The views of a scene show one set of named points, each view turned or mirrored, shifted and resized as a whole, with a little noise and some points left out.

Scene 1
View 1
Z157: [ -7  -6   0  18   7   5  11  -5   7  20   0  18  -6  11 -13  -5 -13   3
  -5   7 -24   4 -13  -3 -12  11]
Z999: [-11 -11   5  13   5   8  12 -11   4  24   2  17 -15   2 -14   2 -24   4
  -1   5 -19   1 -14  10  -9  18]
Z110: [-13  -2   0  10   3   4   6 -12  10  16   5  14  -6   3  -8  -5 -19   5
  -1   2  -7   4  -9   3 -12  17]
Z170: [  1 -10  28 -10 -13 -21   9  -5  -2  11  22  -4  -1 -20  -9  18  -5 -10
  -5 -11  -7   7   1   7 -22  13]
Z983: [-12   8 -11  19   7   1   7 -11  14  13  -1  15  -1  21  -6 -10  -6   2
  -3  10 -11   2  -7 -14 -14   9]
Z141: [-15  20 -13  11   1 -10  -1 -18  20   2   5   5   7  17   4 -11   0  -1
  -3   4  10   3   3 -22 -19   9]
Z672: [ -7   9  -1   8   2 -15  10 -26   8  13   5   1 -10  11  -1  12  -6 -13
   0   9  -5  -7   0  -7 -17  12]
Z281: [ -9   7  -4  13   5  -7   9 -16  10  14   1   9  -6  15  -4   1  -6  -4
  -3   8  -9  -1  -4  -9 -15  11]
Z246: [ -2 -18  20   7  -2   3   9  11   0  19  11  15   0  -9 -21  -3 -11   7
  -9  -8 -24  14 -13   5 -15  10]
Z397: [-12   4  -9  20   8   7   5  -4  15  14  -2  19   1  18  -9 -17  -9   9
  -5   7 -13   6 -10 -12 -12  10]
Z702: [ -5 -10  25 -10 -11 -15   7 -10   2  11  20  -1  -5 -21  -8  15 -14  -6
  -2 -12  -1   6  -1  13 -20  17]
Z981: [ -9  12   0   4  -2 -17   3 -18  12   5  10   1   2   6   1   3  -2  -7
  -2   2   4   1   3 -11 -20  12]
Z248: [-19  15 -11   8   0  -2  -4 -16  21   3   6   8   6  10   2 -15 -10   7
  -1  -1  15   8  -1 -12 -17  14]
Z267: [ -6 -17  15   8   0   6  10   4   2  21   8  18  -4  -6 -19  -3 -16   7
  -6  -4 -22  11 -15   8 -13  13]
Z171: [-17   5   0   0  -5  -4  -1 -16  15   5  12   5   1  -5  -1  -6 -18   5
   0  -7  14   8  -1   1 -17  18]
Z417: [-11  -8  10   5  -3   3   4   1   8  14  11  13   2  -7 -13  -8 -16   9
  -4  -7  -8  13  -9   4 -15  14]
View 2
Z397: [  0   5   4  -5   9   2  15 -15   8  -8  -4   1   9 -19  -7   3   6 -18
  -1 -10   9   9  -8  18   0 -20]
Z281: [  2   7  -5  -8  10   8  23  -7   4  -6  -4  -2   0 -12   5   3  -1 -12
  -8 -14  12   4  -7  18   1  -2]
Z170: [ -8  -1  -5   4   2   3  41  16  -3 -11 -23   5 -12  -5  16  -2   5   8
 -25   8  10 -15  -6  -8  -5   7]
Z141: [  9  20   7   1  -1  17  18  -8   3 -10   2   0   7 -15   7  -1  -5 -32
  -5 -19  11   7  -7   5   8   1]
Z981: [  4  12   0   0   2  13  27   0   0  -9  -5   0  -2 -10  12  -1  -4 -18
 -13 -13  12   0  -6   3   5   7]
Z267: [-10 -10  -2  -3  10 -10  26  -1   7 -11 -22   5  -1 -14  -6   4  15   4
 -11   8   5  -3  -6   9  -9 -19]
Z702: [ -3  -7  -7   1   1  -1  36  15   1 -14 -26   5 -15  -4  13   1   6   1
 -21   7   6 -11  -3 -10  -6   9]
Z110: [  2  -5  -4  -7   7  -2  19  -6   9 -11 -14   0  -3 -11  -2   6   7 -14
  -5  -4   5   4  -3  10  -3  -8]
Z999: [ -1 -13 -11 -13  13  -8  20  -7  11  -8 -18  -1  -7 -10  -5   8   9  -1
  -5   0   5   4  -3  19  -8 -10]
Z248: [ 10  11   7   1  -4   9  15  -7   8 -14  -6   1   6 -12   2   2  -1 -36
  -3 -14   5   8  -4   0   5  -2]
Z246: [-14  -6   3   1   8  -8  28  -1   4 -11 -21   7   4 -17  -5   2  15   5
 -12  11   7  -5  -9   6  -9 -24]
Z157: [ -5  -2  -4  -9  15  -2  21 -11   6  -6  -9   0   2 -16  -5   4   8  -3
  -5  -4  10   4  -8  22  -4 -17]
Z417: [ -5  -5   2   1   3  -6  24   0   8 -14 -21   5   1 -12  -3   2  11  -8
  -9   6   4  -2  -5   0  -6 -14]
Z672: [  4   9  -9  -7  10  14  29  -1  -1  -5  -2  -5  -7  -9  15   1  -7  -9
 -13 -17  16   0  -7  16   4  12]
Z983: [  2   9   1  -7  10   6  17 -14   6  -6   0  -2   7 -17  -1   3   1 -18
  -3 -14  11   8  -8  21   2 -13]
View 3
Z170: [  9   2  14  -4  12   5  20  -3  10  13 -13  20  34 -30   5 -13  36  -6
   2 -27 -28  38 -21  14  21  56]
Z999: [  6   1  -5  29  13 -13   8 -25 -24  10  27 -14  28 -11  14   1  30   8
  13 -14  -3  -3   1  17  10  30]
Z981: [  1   8  -2 -10  14  12   8 -25  13  -9  -9  10  14 -20  18   4  16   4
  -6 -15  -9  47  12   1  11   9]
Z397: [ -2   7 -34   9   8  -2   5 -25  -2   0  19 -21   6 -11  19  12  16  17
   6  -4   6   8  20   8  -1   2]
Z417: [  9  -3 -13  10   9  -2  14  -9  10   7   7  -4  20 -15  24  -3  32  12
   9 -12  -4   3  -9  21   2  34]
Z110: [  7   1  -5  16  13  -3   6 -26  -5  -2  13  -5  21 -10  26   4  24  12
   7 -12   0  10   5  13   6  17]
Z983: [ -5  11 -27   6  11   2   5 -31  -5  -4  15 -16   9 -14  13  13  11  11
   2  -7   3  22  25   2   4  -3]
Z267: [  5   0 -17  19   8 -10  15  -9  -7  21  18 -12  24 -17  10  -4  34   8
  13 -14  -7  -4 -11  22   7  44]
Z157: [ -2   7 -22  17  10  -9   9 -26 -17   9  24 -19  17 -15   6   6  21   8
   9 -11  -1   6  11   9   7  19]
Z248: [  7   1 -14  -4  13  12   1 -27  24 -21  -5   4   6 -10  41  10  15  21
  -4  -5   5  27  15   7  -4  -6]
Z672: [ -1  13   8   1  18   6   4 -37 -11  -6   3   6  24 -21   8   4  14  -1
  -5 -21 -11  46  18  -4  20   8]
Z171: [ 13  -4   3   1  14   7   5 -21  22 -15  -6  12  17 -11  42   3  26  15
  -2 -14  -3  24  -3  13   3  14]
Z141: [ -1   8 -18 -13  12  16   1 -30  21 -21  -7   2   3 -15  27  13   9  13
  -7  -7   1  43  25  -3   2 -11]
View 4
Z702: [  7 -15  -9  -2   8 -13 -20  -4   3  -8 -22  10   9   6  -3  15   0  -6
  -6 -40   5  13  -6  19  14  -9]
Z397: [ -1 -10  -1  16 -14   2  19  -1  25  -5  13  11  -1   7   6  -2 -23  -7
 -21   9 -15 -14   7   0  -1   5]
Z672: [  6 -17 -14 -10  -4   0   5   4  13   8  -4  10   5   2  -9  -9   7   5
 -17 -10 -10   5 -10  -1   0  -2]
Z170: [  8 -24  -7  -4   5  -9 -19  -6   4  -4 -27  14   6   8  -1  12  -5  -7
  -9 -40  10  22  -9  14  13 -13]
Z281: [  4 -16  -9   0  -7   0  10   2  17   3   2  12   3   4  -3  -6  -4   0
 -18  -4 -10  -1  -4  -1   0   0]
Z246: [  1 -20   6  14  -3 -10  -5 -16  18 -16  -9  13   0   9  11  18 -34 -21
 -14 -17  -2   4  11  13   6  -9]
Z171: [  7   0 -11  16  -5  -3  -2   9   7  -7  -1  11   6   7  -2   8   3   3
 -10 -22   0 -10  -7  14  15  10]
Z981: [  9 -13 -15   4 -10   5   4   8   8   4  -4  16   1   9  -3  -3   3   6
 -17 -16   2   3 -14   1  10   5]
Z999: [ -2 -10   0   0   6 -16   0  -9  20  -9  -1   4  11  -3  -1   5 -15 -14
 -10  -7 -23  -6  11  11  -3  -6]
Z141: [  9  -7 -15  15 -19  13  16  15  12   5   9  18  -4  12  -2  -8   3  12
 -22  -6   2 -10 -14  -3  11  14]
Z248: [  7   1 -13  22 -14   7  11  13  11  -3  10  15   0  11   0   0   0   7
 -16  -9   0 -17  -9   6  14  16]
Z267: [  0 -17   4   9   2 -14  -5 -15  18 -15  -7   9   5   5   7  15 -27 -20
 -11 -16  -9   1  12  14   3  -9]
Z983: [  1 -12  -6   9 -13   4  18   1  22   0  10  13  -1   6   2  -6 -13  -2
 -21   5 -13 -10   1  -2   0   5]
Z110: [  0  -6  -4   9  -1  -9   3  -1  16  -8   3   8   7   2   0   5  -9  -7
 -12  -9 -15 -10   4  11   4   2]
Z157: [ -2 -17   1   5  -4  -6   9  -8  23  -6   2   9   4   3   4   1 -22 -12
 -17   0 -17  -5   9   4  -3  -5]
View 5
Z702: [ 56   3   0 -16  28  16   1  23  23 -11 -11   1   4  10  25 -25  -2   8
 -22 -14  31  15   3  -7   7   5]
Z171: [ 31   8   3   5  10   1   1   4   1  -5   0  -3   6  27   4 -24  13  15
 -12 -34  14  -5  21   0   4   6]
Z981: [ 33  -1   5  -8  16  -1   1  -7  15 -18  14   5  18   9   8 -18   4  23
 -14 -39  14 -26  17  -1  -7  14]
Z141: [ 16   0   5   1   7 -11   2 -20   2 -22  20   3  15  17  -3 -17  13  25
  -5 -51   4 -39  26   3 -13  17]
Z246: [  5  -3  -7 -12  19   2   1  11  21 -33 -11  11 -13  -6   8 -26  24  -9
  -1  13  25  16   5   2   4   1]
Z248: [ 14   6   4   8   5  -9   2 -13  -4 -13  11   0   8  27  -6 -22  19  20
  -4 -43   5 -24  28   4  -5  12]
Z157: [-14   4  -3  -8  11  -4   3  -5  25 -13  12  15   8 -17  -2 -21  23  -1
  -9  -3  19  -7   9   2   6  -3]
Z983: [-12   2   1  -3   6 -12   2 -18  16 -15  22  12  14  -7  -7 -19  22  11
  -7 -25  11 -27  18   5  -3   5]
Z417: [ 13   4  -3  -2  14   2   2  10  12 -18  -7   5  -6   9   5 -27  21   0
  -5  -5  20  11  12   2   6   2]
Z397: [-18   3   0   1   5 -12   3 -14  11 -19  14  12   5  -2 -11 -22  30   4
  -2 -16   9 -20  18   5  -1   4]
Z170: [ 60  -4  -2 -24  32  17  -1  22  29 -26 -10   4   3   2  31 -22  -5   8
 -19 -10  32  11   1  -7   0   9]
Z110: [ -1  13   1   0   8  -2   2   1  14   7  10   7   9   2  -4 -23  20   3
 -14 -16  18  -1  15   1  13  -4]
Z281: [  8   3   1  -9  13  -4   2 -10  23 -10  20  12  19  -8   1 -18  11  15
 -15 -27  15 -23  13   1   0   6]
View 6
Z157: [ -2  11  -6 -10   2  -9  -9   1  -2   7   5   0  -8   2  -7  11 -13   5
 -10   0   5   4   6 -13 -14  11]
Z672: [  0  19  -1 -11  11  -3  -7   0   4   3   7  -2   3 -17   2  -4   5  -4
 -11   6  -3 -10  13   0 -20  11]
Z999: [ -7  10  -3  -1   1 -16 -11   4  -3   6   3   3  -4   5  -3   3 -14   7
  -5  -4   0   0  14 -10 -10  12]
Z141: [ 10  16  -3 -19   3  13  -6   3  16   5   8  -6   7 -16 -10   0  -4  -7
  -3  13  -1   2  -1   7 -18   1]
Z397: [  5  12  -6 -18  -1   2  -7   3   7   8   5  -3  -3   0 -14  11 -16   1
  -7   4   6   8  -2  -8 -14   6]
Z267: [-11   7 -12   4  -6 -14 -14  -2  -7   2  10  -2 -14   1   3  11 -21   9
  -6  -2   0   8   7  -9 -11   8]
Z702: [-14  11 -11  18  -2 -11 -16  -3  -4  -3  14  -5  -7 -20  22  -3  -8   3
  -3   4 -12  -4  15  10 -13   4]
Z281: [  2  16  -3 -14   7  -1  -7   1   5   5   6  -3   0 -10  -5   2  -3  -2
 -10   6   1  -3   8  -4 -18   9]
Z981: [  3  16  -5  -9   5   6  -8  -1   9   1  12  -7   1 -21   4  -1  -1  -5
  -7  11  -5  -4   5   7 -19   3]
Z246: [-10   7 -15   4  -8 -11 -14  -5  -7   1  12  -5 -18  -3   5  17 -23   9
  -8   0   1  11   2  -8 -11   6]
Z983: [  6  15  -3 -20   5   3  -6   3   7   7   5  -2   0  -5 -12   7  -9  -1
 -10   6   5   2   1  -8 -17   8]
Z248: [  8  12  -5 -12  -2  12  -8   5  17   5   8  -6   7 -12  -9  -2 -12  -5
   4  12  -2   6  -2  11 -14  -2]
Z171: [ -1  11  -6   2  -5   4 -12   3  10   2   9  -4   5 -12   1  -5 -12  -2
   6   8  -7   3   6  13 -12   0]
Z417: [ -6   7 -11   4  -8  -6 -13   0   0   2  10  -4  -9  -5   3   7 -20   6
  -1   3  -2   8   4   0 -10   3]

In a view up to two points have been moved. Name them for each view, in the order of its rows, or write -.
view 1 -> Z246
view 2 -> Z672
view 3 -> Z999
view 4 -> Z397
view 5 -> Z110
view 6 -> Z141

Scene 2
View 1
Z324: [  4  -4  -7  -2   3  -7   2  -1  -3   1  -3   9   5   4  -1  -4   1   7
   4  -6  -1   4  17 -17  -4  -4]
Z660: [  7   8 -11 -21  11   7  -2  -4   2 -17  -3  -3  25 -17 -13  -8   5   8
  -2   4  20  -3  -5   5   2  10]
Z51: [-1 11 -9  0 14  4  1 -7 -6 -3 -5  6  6 -3  0 -4  3  4 -2  2 12  1  6  5
 -6  1]
Z931: [ -1 -14  -3  -6   3   1  -2   3  -7  -9   4   9   5   8  -2  -7   2   8
   1 -11  -3   1   2 -10  -4  -7]
Z626: [  6  -3  -8 -18   4   2  -1   0   0 -13   0   1  20  -8 -11  -8   3   8
   2  -2   9  -1  -1  -7   2   4]
Z370: [ -1   7  -7  -6  12  10   0  -3  -7 -10   2   3  10  -4  -3  -7  -1   1
   1   3  14  -1  -6  10  -3   2]
Z618: [  2   7  -9 -10   9   4   0  -4  -3  -8  -1   2  15  -8  -6  -6   1   4
   2   3  14   0   0   2  -1   4]
Z361: [  7   7 -11 -10   8  -4   0  -6   1  -3  -7   4  15 -10  -7  -4   5   9
  -1   0  10   2  14  -8  -2   5]
Z69: [  6   1  -9 -13   3   0   2  -1  -2  -6   1   2  18  -7  -8  -8  -2   2
   8   2  11   1   3  -6   2   3]
Z779: [  5  -2  -7  -4   3  -6   2  -2  -2   1  -3   7   9   0  -3  -5   1   7
   5  -5   2   4  16 -14  -3  -2]
Z684: [  2  14 -10 -14  13  11   0  -6  -3 -14   0  -2  20 -14  -9  -8   0   1
   1   8  23  -2 -10  13   1   9]
Z669: [  5   2  -8  -5   5  -5   2  -3  -2   0  -4   6  10  -3  -4  -4   1   6
   4  -2   4   3  15 -12  -2   0]
Z2: [ 11   5 -11 -23   7   1  -1  -3   4 -13  -5  -2  26 -18 -14  -8   5  10
   0   2  16  -2   3  -4   3  10]
Z28: [-4 -8 -4  2  5  0  1  1 -9 -2  3 11 -2 11  3 -5 -1  4  2 -8 -3  3  6 -8
 -6 -9]
Z34: [  5  -3  -7  -8   4  -3   1  -1  -2  -3  -2   6  11  -2  -5  -5   2   7
   3  -4   3   2  10 -12  -2  -2]
View 2
Z324: [  9   2   5  -1  -7 -25   0  -8  14 -11  -1   2 -23   3  10   7  -5  -8
 -17   1  16  -9  -3  -3   3   4]
Z660: [ 10  23  -3  -7  15   4   5  13 -30   2   9   0   3  -1  11  -1   8  -6
  -3 -17  13 -24 -24  10  21  -5]
Z626: [  7  22   2  -6   9  -5  -2   7 -12  -6   5  -6 -12  -4  10   0  -1  -5
  -8 -12  20 -20 -19   3  14  -3]
Z34: [  8  11   3  -4   0 -14   0   1  -1  -7   1   0 -16   0  10   3  -2  -6
 -12  -5  17 -14 -11   0   8   1]
Z2: [ 19  19  -2  -6  12  -3   0  15 -23  -2  10  -3   0   1  10  -2   4  -6
 -11 -15  20 -27 -20   4  18  -9]
Z361: [ 19   4  -2  -3   1 -15   3   4  -8  -4   4   3  -3   6  10   4   3 -10
 -15  -9  12 -17  -8   2  11  -5]
Z28: [-11   6   7  -1  -5 -20   3 -18  16 -10  -7   4 -29  -3  13   8  -6  -7
  -7  -1  10  -1  -4   3   2  14]
Z51: [  0   1   0  -1   0 -12  13  -5 -10  -1  -2  13  -5   4  14   8   9 -12
  -5  -7  -1  -9  -7  10   9   7]
Z618: [  2  13   2  -4   4  -6   7   7 -18  -3   1   6  -7  -1  15   4   5  -7
  -4  -7   9 -17 -16   8  11   5]
Z370: [-10  15   3  -4   5  -3  12   0 -19  -3  -2   9  -9  -4  17   6   7  -7
   4  -7   2 -12 -17  13  10  11]
Z669: [ 13   3   2  -1  -5 -20   2   1   1  -8   0   4 -14   3  11   5  -2  -9
 -16  -1  15 -14  -7  -1   5   1]
Z779: [ 11   4   5  -1  -6 -21   0  -2   6 -10  -1   2 -18   3  10   6  -4  -7
 -17   0  16 -12  -5  -3   4   3]
View 3
Z361: [  8 -20  19 -12 -19  19 -11 -16   8 -11 -10  16  10   6  13 -20  -3  -9
   5  -3 -14  -9 -19   4  -7   5]
Z2: [ 23 -20   0  -5 -33  27 -19 -22   8 -22   5  10  15   8  18 -33  -3 -10
  11  10 -16 -14 -14   5  16  11]
Z669: [  9 -15  21 -13   0  15   3  -7   0  -4 -11  31   6  -4  14 -13   0  -6
   3  -4 -12  -4 -18   5  -9  -4]
Z370: [ 28 -10  16  -1 -11  28 -19  -9 -12 -11  -4  15 -12  20  22 -22   4   0
   2   8  -9   8   9  -2   2 -16]
Z28: [ 16  -9  29 -13  17  10  12  11 -13  -2 -24  39  -6  -5  20   0   5   2
  -5  -3  -6  -8  -2   0 -11 -20]
Z618: [ 23 -14  12  -4 -15  26 -15 -14  -4 -11  -3  16  -1  13  18 -23   2  -5
   5   5 -12   2  -3   2   2  -7]
Z34: [ 14 -14  18 -13  -3  15   3  -5   0  -8 -12  29   7  -5  17 -13   0  -6
   3  -1 -11 -11 -15   4  -2  -3]
Z51: [ 12 -14  28  -7 -11  23 -18 -11  -4  -6 -16  14  -8  20  17 -15   3  -2
  -2  -3 -10   5  -1  -2 -17 -12]
Z684: [ 31 -13   6   3 -29  36 -31 -22  -7 -17   7   4  -6  27  22 -33   3  -3
   7  12 -12  11   7   0  10  -7]
Z324: [  7 -15  25 -17   6   9  11   0   0  -2 -19  36   8 -11  14  -6   0  -6
   1  -8 -12 -12 -19   5 -13  -4]
Z660: [ 31 -17   1  -1 -36  31 -28 -22   2 -24   5   5   6  20  21 -34  -1  -6
   7  13 -13  -9  -1   1  18   4]
Z69: [ 26 -11   7  -5  -8  24  -3 -11  -5  -9   3  28   6  -4  18 -25   2  -8
  11   7 -13   1 -10   7  11  -4]
Z626: [ 28 -15   4  -7 -17  22  -7  -9  -1 -17  -1  22   9   2  21 -23   0  -7
   7  10 -12 -15  -8   3  18   1]
Z931: [ 25 -10  18 -13   8  11  12  10 -11  -9 -19  38   0 -10  22  -4   2   2
  -3   4  -7 -21  -1  -1   6 -13]
View 4
Z684: [ -9   6 -21  27  12  -6   2  11 -14  -7  -2  -6   1   6 -20  23 -29  -5
   4   3  26   5 -17   0  -4  -2]
Z618: [ -7   7 -13  16   8  -9   4  15  -9  -6  -1  -5   1  -2 -15  13 -18  -1
   0   2  19   6  -8  -8  -3  -8]
Z69: [ -7  14 -14  14  11 -11   4  19  -9  -1  -4  -9   8  -4 -14   3 -19   2
  -4   3  16   7   5 -10  -7  -8]
Z779: [ -5   5  -4   3   3 -13   6  22  -1  -4   1  -3   2 -14  -5   1  -4   3
  -8   2  10   6   5 -19  -4 -16]
Z324: [ -2   5  -1  -1   1 -13   8  20  -1  -6   3  -3   0 -15  -3  -1   2   5
 -10  -1   9   7   9 -22  -3 -19]
Z361: [-10   4  -9  11   4 -15   9  21  -4  -5  -3   6   0 -14  -8   8 -10  -4
  -1   5  13   8 -11 -11  -8 -14]
Z660: [-12  12 -21  26  13 -14   8  14 -16  -3  -2   6   4  -1 -21  13 -27  -4
   8   6  27   7 -17   3 -11  -7]
Z931: [  4  12  -4   1   5  -9   9  10 -11  -5  13  -5   2  -3 -12  -2  -2  12
  -8  -5  21   4  18 -16  -4 -19]
Z370: [ -2   4 -13  17   8  -3   2   8 -12 -10   4 -10  -2   6 -17  20 -19   1
  -1  -2  24   3  -6  -9   0  -6]
Z669: [ -7   5  -5   5   3 -13   6  22  -1  -5  -2  -2   1 -13  -6   4  -6   1
  -6   3  10   7   1 -17  -4 -15]
Z626: [ -6  15 -15  16  10 -15  10  16 -13  -1   1   2   7  -5 -17   1 -19   2
   1   3  22   7   1  -5 -11 -12]
Z51: [ -5  -3  -7  10   2  -5   4  12  -5 -12   4  -5  -7  -3  -8  21  -8  -2
  -2  -2  17   4 -11 -14   1 -11]
Z28: [  5   4   1  -3   2  -5   6  11  -5  -9  11 -11  -3  -3  -7   5   3  12
 -12  -7  16   2  16 -22   2 -18]
Z34: [ -4   9  -6   6   5 -14   8  19  -5  -4   2  -1   3 -11  -8   0  -6   4
  -6   1  14   7   5 -15  -6 -16]
View 5
Z28: [-18 -24  21  -4  -8   4   1  10   7  -3   6  -8  -9  26 -11  14  21 -11
 -29   2  11 -14 -12  16 -13 -14]
Z361: [ -5  16  10  26  -9 -20 -10  -4  14   3   8  10   2   9 -22  15   7 -13
 -27  15  11  -6   2 -10 -24   2]
Z2: [-10  35  13  20 -17 -32  -8  -8  24   8   4  19  12  -4 -28   9  16  -5
 -26  11  -3   1  -1 -23 -38  22]
Z51: [-11  11  20  28  -4  -4  -5   7  21  -3   6  -3  -3  24 -22  22   8 -10
 -22  -6   7 -23 -10 -16 -18  -4]
Z684: [-15  38  29  25 -15 -20  -3   6  35   0   3   9  12  13 -33  17  19  -2
 -18 -17 -17 -15 -16 -34 -33  20]
Z324: [ -7 -10  13   6  -8 -10  -5   2   2  -1  11   2  -5  16 -12  13  13 -19
 -32  20  14  -8   0  16 -15 -13]
Z69: [-10  17  25   3 -19 -22  -2   4  14  -1   9   8   9   7 -24  11  25 -11
 -25   8 -12  -4  -8  -2 -27   7]
Z370: [-18  15  29  16 -12  -7   0  10  28  -3   2  -2   5  21 -26  18  22  -4
 -20 -16 -10 -19 -19 -19 -24   8]
Z660: [-14  36  17  23 -18 -28  -4  -4  34   7  -1  16  11   3 -30  13  19   1
 -23  -2  -9  -5  -9 -33 -39  26]
Z34: [-10   0  15   6 -13 -15  -4   0   9   2   8   5   0  12 -17  12  17 -13
 -30  14   7  -6  -2   5 -22  -2]
Z779: [ -6  -3  14   9 -10 -13  -6   1   3  -1  11   3  -1  13 -16  13  12 -18
 -29  19  11  -7   0  10 -18  -9]
Z931: [-22 -20  16 -11 -15  -3   2   3  13   3   2   0  -7  18 -10   7  28  -5
 -31   6   8  -6 -12  12 -23  -1]
View 6
Z370: [ -1   2 -17  15  -4   7   8 -19   3   2  24  21  -8 -10   4  11   0   0
  19 -15  -3  -2   2  -9   0   1]
Z69: [  5   2 -17  11  -5  -4   7 -13   1   5  14  10   2 -10 -11   0   3   3
  13 -13  -1  -7   6 -10  -8   3]
Z660: [  9  -4 -14  18 -11   2  21 -25   8   8  15  14  -7 -15  -7  21   5   0
   8 -26   3   1   9  -6 -17   1]
Z626: [  7  -2 -16  12  -8   1  11 -15   5   6   8   7   4 -10  -9   6   9   0
   7 -19   1  -2   5  -8  -9   5]
Z931: [ -2   1 -18   6   0   8  -6  -5   1   0   4   5   8  -3   4  -7  13   1
   8  -9  -4  -3  -4 -12   9   9]
Z669: [  3   0 -11  -5   2  -7   2  -4  -4   4  10  11  -7  -5  -4  -2  11   8
   7 -10   1  -3   4  -8  -2  -2]
Z28: [ -7   3 -17  -1   5   6 -10  -1  -3  -2  10  11   1  -1   9  -9  10   5
  13  -4  -5  -3  -5 -11  14   4]
Z324: [  1   1 -12  -8   5  -5  -5   1  -4   2   6   9  -2  -2   0  -8  14   9
   6  -6   0  -4   0  -9   3   0]
Z684: [  4   0 -15  20  -9   4  20 -27   5   6  26  22 -12 -15  -3  21  -3  -1
  18 -22  -1  -1   8  -7 -12  -1]
Z2: [ 12  -5 -12  11 -10  -4  19 -19   6  10  10   9  -4 -13 -13  14   9   2
   3 -25   4  -1  10  -5 -19   0]
Z618: [  3   0 -15  10  -4   1  10 -17   2   4  19  17  -8 -10  -2   9   4   2
  13 -16   0  -2   6  -8  -6  -1]
Z779: [  2   0 -12  -6   3  -7  -2  -2  -4   3   8   9  -4  -4  -3  -5  12   9
   7  -8   1  -3   2  -9   0  -1]
Z361: [  6  -4  -8  -3  -1  -6   8  -9   0   6  10  13 -11  -8  -5   8  12   8
   4 -17   4   0   7  -5  -9  -5]

In a view up to two points have been moved. Name them for each view, in the order of its rows, or write -.
view 1 -> Z69
view 2 -> Z34
view 3 -> Z669
view 4 -> -
view 5 -> -
view 6 -> -
